A landscape with many valleys, sampled at points; each row gives a point and its height.
From any point a ball rolls to the lowest of the 2 points nearest to it. It stops when none of these is lower. Distance is the straight distance between rows; heights are no part of it.
k672: 90  130  96  110  92  93  109  97  75  90  73  105  115  136  94  71  87  91  94  105  103  110  88  (h 5.37)
k536: 123  128  85  102  87  84  92  106  93  57  94  117  106  123  75  119  102  129  101  120  82  82  76  (h 6.16)
k675: 84  92  95  91  77  106  85  137  94  83  82  127  101  98  94  76  106  99  118  91  75  91  116  (h 8.62)
k437: 142  133  75  88  92  96  84  98  119  75  113  103  114  119  79  144  102  128  112  94  64  78  93  (h 5.09)
k752: 86  109  107  107  114  111  106  90  111  103  82  114  75  91  117  98  96  105  88  104  123  130  97  (h 3.01)
k518: 56  98  106  87  106  86  141  109  73  129  94  116  117  106  98  100  98  79  127  111  84  158  91  (h 3.69)
k340: 124  78  105  124  107  108  107  104  110  142  115  37  123  108  104  114  92  89  123  106  92  102  125  (h 6.24)
k553: 124  142  93  87  127  98  121  140  98  75  93  136  110  129  104  103  100  100  115  101  94  121  110  (h 5.76)
k40: 62  107  92  90  71  78  114  118  102  126  59  99  54  96  79  78  115  79  104  117  72  94  115  (h 8.95)
k575: 107  62  114  102  91  104  121  67  71  98  98  27  131  84  99  85  120  72  91  127  123  102  93  (h 7.04)
k591: 85  71  106  104  126  116  63  92  121  76  119  105  96  83  132  112  100  123  87  71  81  107  115  (h 1.72)
k312: 84  109  117  88  124  121  65  94  118  61  105  116  90  80  121  111  115  144  101  83  92  102  88  (h 0.63)
k491: 81  82  89  85  134  107  135  115  76  122  96  135  93  104  115  90  91  93  111  122  80  161  106  (h 4.53)
k763: 113  82  78  102  85  113  97  124  67  124  97  123  85  114  127  82  111  108  109  121  106  97  127  (h 2.84)
k915: 74  111  97  92  53  95  70  75  102  113  75  112  73  78  102  73  96  90  103  118  105  85  115  (h 5.85)
k326: 118  144  111  98  122  80  87  127  105  91  110  95  111  119  109  91  107  111  120  108  79  132  114  (h 6.25)
k830: 109  90  100  93  81  63  133  77  79  114  98  105  67  96  68  62  87  65  60  122  116  88  102  (h 7.15)
k984: 81  65  123  89  82  89  108  90  108  84  99  81  107  62  71  64  113  77  76  65  110  109  64  (h 5.71)
k403: 122  88  68  105  106  113  100  147  95  120  106  84  116  121  104  94  114  128  105  92  77  115  86  (h 4.19)
k482: 97  84  114  115  95  116  110  90  116  87  84  83  134  99  83  100  73  98  111  100  91  110  89  (h 4.69)
k481: 80  67  125  113  101  96  83  92  123  97  116  114  91  70  113  121  110  97  102  76  99  119  111  (h 2.81)
k993: 86  94  117  80  62  61  130  76  72  118  109  93  77  82  68  73  98  71  69  112  143  52  93  (h 7.93)
k244: 103  90  79  107  71  96  66  63  107  119  89  90  75  88  101  81  117  94  88  126  86  81  107  (h 4.99)
k709: 84  47  108  141  95  99  99  95  90  83  91  112  118  97  111  129  81  72  110  114  104  106  124  (h 6.49)
k546: 64  76  133  88  86  86  115  126  110  81  91  113  83  66  69  78  105  114  97  71  110  105  63  (h 5.39)
k796: 72  103  97  86  114  107  121  108  91  108  75  134  70  101  109  70  90  82  90  95  95  130  117  (h 3.99)
k78: 66  104  122  100  107  110  111  91  92  89  104  99  127  115  138  105  76  111  121  112  116  113  142  (h 1.60)
k569: 122  79  82  87  94  116  104  85  136  122  115  70  99  93  85  109  101  131  96  101  69  87  100  (h 1.18)
k250: 98  66  96  139  86  93  78  82  95  99  99  113  88  89  123  106  90  72  86  117  123  97  127  (h 6.89)
k358: 101  87  118  120  82  70  120  90  108  121  136  80  87  110  84  109  142  97  78  97  107  64  95  (h 6.54)
k108: 120  122  111  98  116  116  71  86  99  99  111  100  96  94  135  99  88  134  111  128  127  116  111  (h 1.25)
k387: 84  158  86  72  80  73  103  94  111  97  84  132  47  95  86  107  115  108  88  122  100  72  102  (h 7.48)
k713: 66  136  80  71  117  92  132  148  89  93  72  151  110  109  99  66  72  74  115  120  86  121  114  (h 6.63)
k846: 105  98  125  104  98  105  103  56  109  129  149  71  119  103  93  130  122  110  92  65  109  83  78  (h 8.08)
k617: 92  74  79  111  69  96  90  98  96  109  108  143  83  98  113  108  100  71  86  84  98  91  128  (h 7.42)
k232: 74  85  103  99  96  84  109  161  83  93  71  113  92  108  78  60  116  91  114  109  59  80  102  (h 9.16)
k446: 76  82  119  88  61  64  130  82  85  99  127  68  103  63  77  74  124  58  62  94  160  48  86  (h 8.61)
k435: 126  72  99  108  110  126  87  115  113  137  111  31  125  89  98  127  54  98  131  76  96  91  106  (h 5.89)
k593: 91  87  87  96  71  78  88  96  97  93  129  110  106  84  93  70  106  92  55  62  140  77  69  (h 5.30)
k935: 113  133  101  75  115  119  70  117  126  48  88  113  101  83  117  92  94  146  113  105  108  97  106  (h 1.77)
k604: 96  55  126  120  140  110  133  133  113  107  95  83  107  93  90  83  106  93  104  97  93  130  92  (h 0.52)
k488: 107  67  89  95  88  98  92  74  99  118  104  99  82  90  104  84  107  101  101  132  73  110  128  (h 4.23)
k178: 89  124  78  100  133  90  98  127  116  60  60  144  86  98  108  107  94  72  114  119  75  127  130  (h 4.59)
k514: 130  113  95  114  126  113  101  105  81  122  101  85  99  125  135  119  90  124  114  131  120  128  117  (h 1.71)
k543: 120  111  111  125  116  111  87  77  118  113  103  85  97  86  115  112  81  107  91  103  137  120  81  (h 2.03)
k648: 104  96  97  98  104  103  108  90  83  72  95  146  85  112  105  150  100  108  112  116  92  110  109  (h 8.65)
k848: 112  121  98  97  94  105  116  90  78  107  108  93  120  128  104  93  90  123  95  102  121  123  76  (h 4.52)
k191: 98  75  108  116  80  105  115  73  98  129  101  52  98  83  94  97  149  54  72  81  134  79  75  (h 3.53)
k966: 126  100  66  104  107  114  92  123  74  115  104  106  111  132  131  123  98  109  125  129  88  100  138  (h 2.22)
k764: 136  101  128  148  123  99  88  90  107  99  88  63  122  102  92  117  61  83  111  111  124  121  84  (h 2.97)
k646: 137  103  109  91  122  121  83  70  101  114  139  57  114  102  91  139  70  140  104  68  97  78  65  (h 7.95)
k45: 95  114  93  93  84  119  105  80  120  95  93  133  99  103  106  137  85  90  108  90  96  108  119  (h 8.17)
k84: 41  87  72  96  126  110  133  143  87  95  67  139  122  105  112  66  72  68  105  113  81  107  115  (h 6.07)
k454: 92  103  94  98  79  80  84  98  92  72  90  124  82  95  82  102  101  120  93  117  102  87  75  (h 7.03)
k252: 124  149  105  84  106  80  87  132  122  86  121  105  91  108  101  112  139  134  113  94  92  101  100  (h 6.65)
k99: 116  157  81  71  130  89  88  109  102  55  79  116  88  116  121  104  133  106  117  112  75  102  135  (h 3.41)
k31: 124  73  131  128  132  125  90  134  118  104  93  86  104  95  104  86  95  100  112  93  97  111  102  (h 1.88)
k90: 90  93  107  108  71  84  91  79  107  111  110  98  106  82  92  77  109  56  73  58  122  102  87  (h 3.68)
k59: 146  148  117  82  141  126  66  82  107  96  131  85  102  106  104  148  90  147  116  82  105  68  74  (h 7.69)
k163: 71  97  98  80  83  70  64  97  67  82  94  158  55  76  92  119  106  111  85  97  113  85  68  (h 7.75)
k921: 81  115  89  90  83  78  121  69  78  96  90  110  84  119  86  71  88  93  65  107  108  91  89  (h 6.28)
k837: 55  98  122  96  98  82  129  98  91  95  98  107  104  102  109  110  98  106  118  116  102  132  117  (h 2.47)
k596: 129  135  94  111  136  103  46  85  132  84  132  88  92  90  107  141  103  146  92  105  100  60  84  (h 7.47)
k598: 113  116  82  84  106  111  112  96  134  102  108  85  110  114  80  126  91  118  109  95  42  102  114  (h 3.43)
k281: 95  88  83  114  87  110  91  123  107  93  92  123  123  110  101  84  85  74  99  74  84  94  125  (h 8.09)
k457: 120  86  131  113  111  128  75  102  114  103  93  109  95  89  102  128  102  98  127  83  85  104  107  (h 2.98)
k860: 92  77  109  116  76  78  133  96  87  130  106  78  73  98  78  95  143  73  65  98  130  62  71  (h 5.27)
k585: 111  74  107  106  86  112  82  62  107  121  112  62  113  64  97  87  122  50  70  64  123  110  69  (h 1.52)
k823: 80  41  106  121  106  121  120  102  97  102  90  107  137  88  94  116  76  66  122  100  88  125  101  (h 5.86)
k534: 126  110  111  121  128  109  113  82  102  98  96  75  128  124  95  110  54  97  98  110  101  115  103  (h 3.65)
k649: 112  76  82  89  85  99  78  101  74  104  100  131  63  100  112  103  125  120  109  132  80  86  129  (h 3.49)
k751: 123  134  98  108  113  81  70  108  130  86  138  99  94  103  92  125  125  141  89  89  93  86  71  (h 7.10)
k621: 134  105  88  109  125  119  83  136  97  121  101  50  127  122  90  95  98  118  115  72  68  112  65  (h 4.91)
k864: 62  113  80  105  126  109  119  129  122  73  78  126  123  106  116  94  77  87  102  92  83  129  118  (h 5.40)
k775: 128  159  95  68  116  98  74  103  111  37  99  133  96  105  113  102  115  117  102  98  101  70  120  (h 2.69)
k827: 124  133  89  93  105  118  105  130  100  97  103  118  115  128  109  103  98  114  104  79  115  111  86  (h 5.11)
k162: 132  62  71  94  106  111  107  116  106  116  117  67  106  100  84  82  116  141  85  99  87  102  67  (h 3.16)
k138: 65  71  127  93  102  87  139  116  108  111  87  88  82  76  75  82  118  92  102  98  94  129  85  (h 3.04)
k815: 100  87  84  95  60  87  109  124  102  94  122  93  129  97  83  68  108  111  82  70  120  84  71  (h 6.43)
k190: 112  105  78  105  92  134  88  99  112  97  94  119  106  107  119  148  92  118  106  92  119  82  105  (h 8.59)
k652: 91  95  93  112  97  113  125  85  87  106  93  93  131  113  123  88  57  92  103  120  139  119  125  (h 2.26)
k485: 89  147  92  85  143  87  92  122  92  53  73  136  95  116  120  83  110  73  117  106  59  117  140  (h 3.97)
k172: 81  89  137  105  82  85  118  67  83  107  134  92  104  116  84  119  135  103  90  75  100  70  77  (h 7.43)
k843: 120  79  106  120  78  102  104  73  100  128  101  18  133  93  99  113  97  82  117  122  119  93  105  (h 6.62)
k316: 101  85  87  87  77  111  131  90  66  118  87  101  104  107  107  61  76  95  98  140  129  101  115  (h 3.03)
k154: 124  104  117  94  126  131  87  45  107  131  152  72  110  103  103  122  91  118  85  69  112  66  84  (h 8.18)
k861: 125  97  94  114  117  125  82  111  92  120  112  58  139  124  106  102  71  95  110  62  86  100  94  (h 5.45)
k722: 75  116  101  88  83  71  105  84  100  128  75  108  32  83  76  87  120  86  78  119  94  78  97  (h 8.25)
k150: 59  149  106  73  60  85  80  88  108  89  79  131  69  81  95  103  105  101  111  105  113  69  105  (h 6.75)

For each start below, name the point where the ball stops.
k646 => k848
k387 => k108
k846 => k585
k163 => k108
k843 => k569
k84 => k312
k713 => k312

Call two points neighbours if one is among the 2 nearest of the other. Go from one point of each pair to the other, from neighbour to neighbour, staying as low as possible. Name the highest point that can't be avoided.
k848, k312 => k154
k569, k604 => k575
k569, k108 => k163
k604, k312 => k457
k312, k585 => k984
k108, k78 => k316
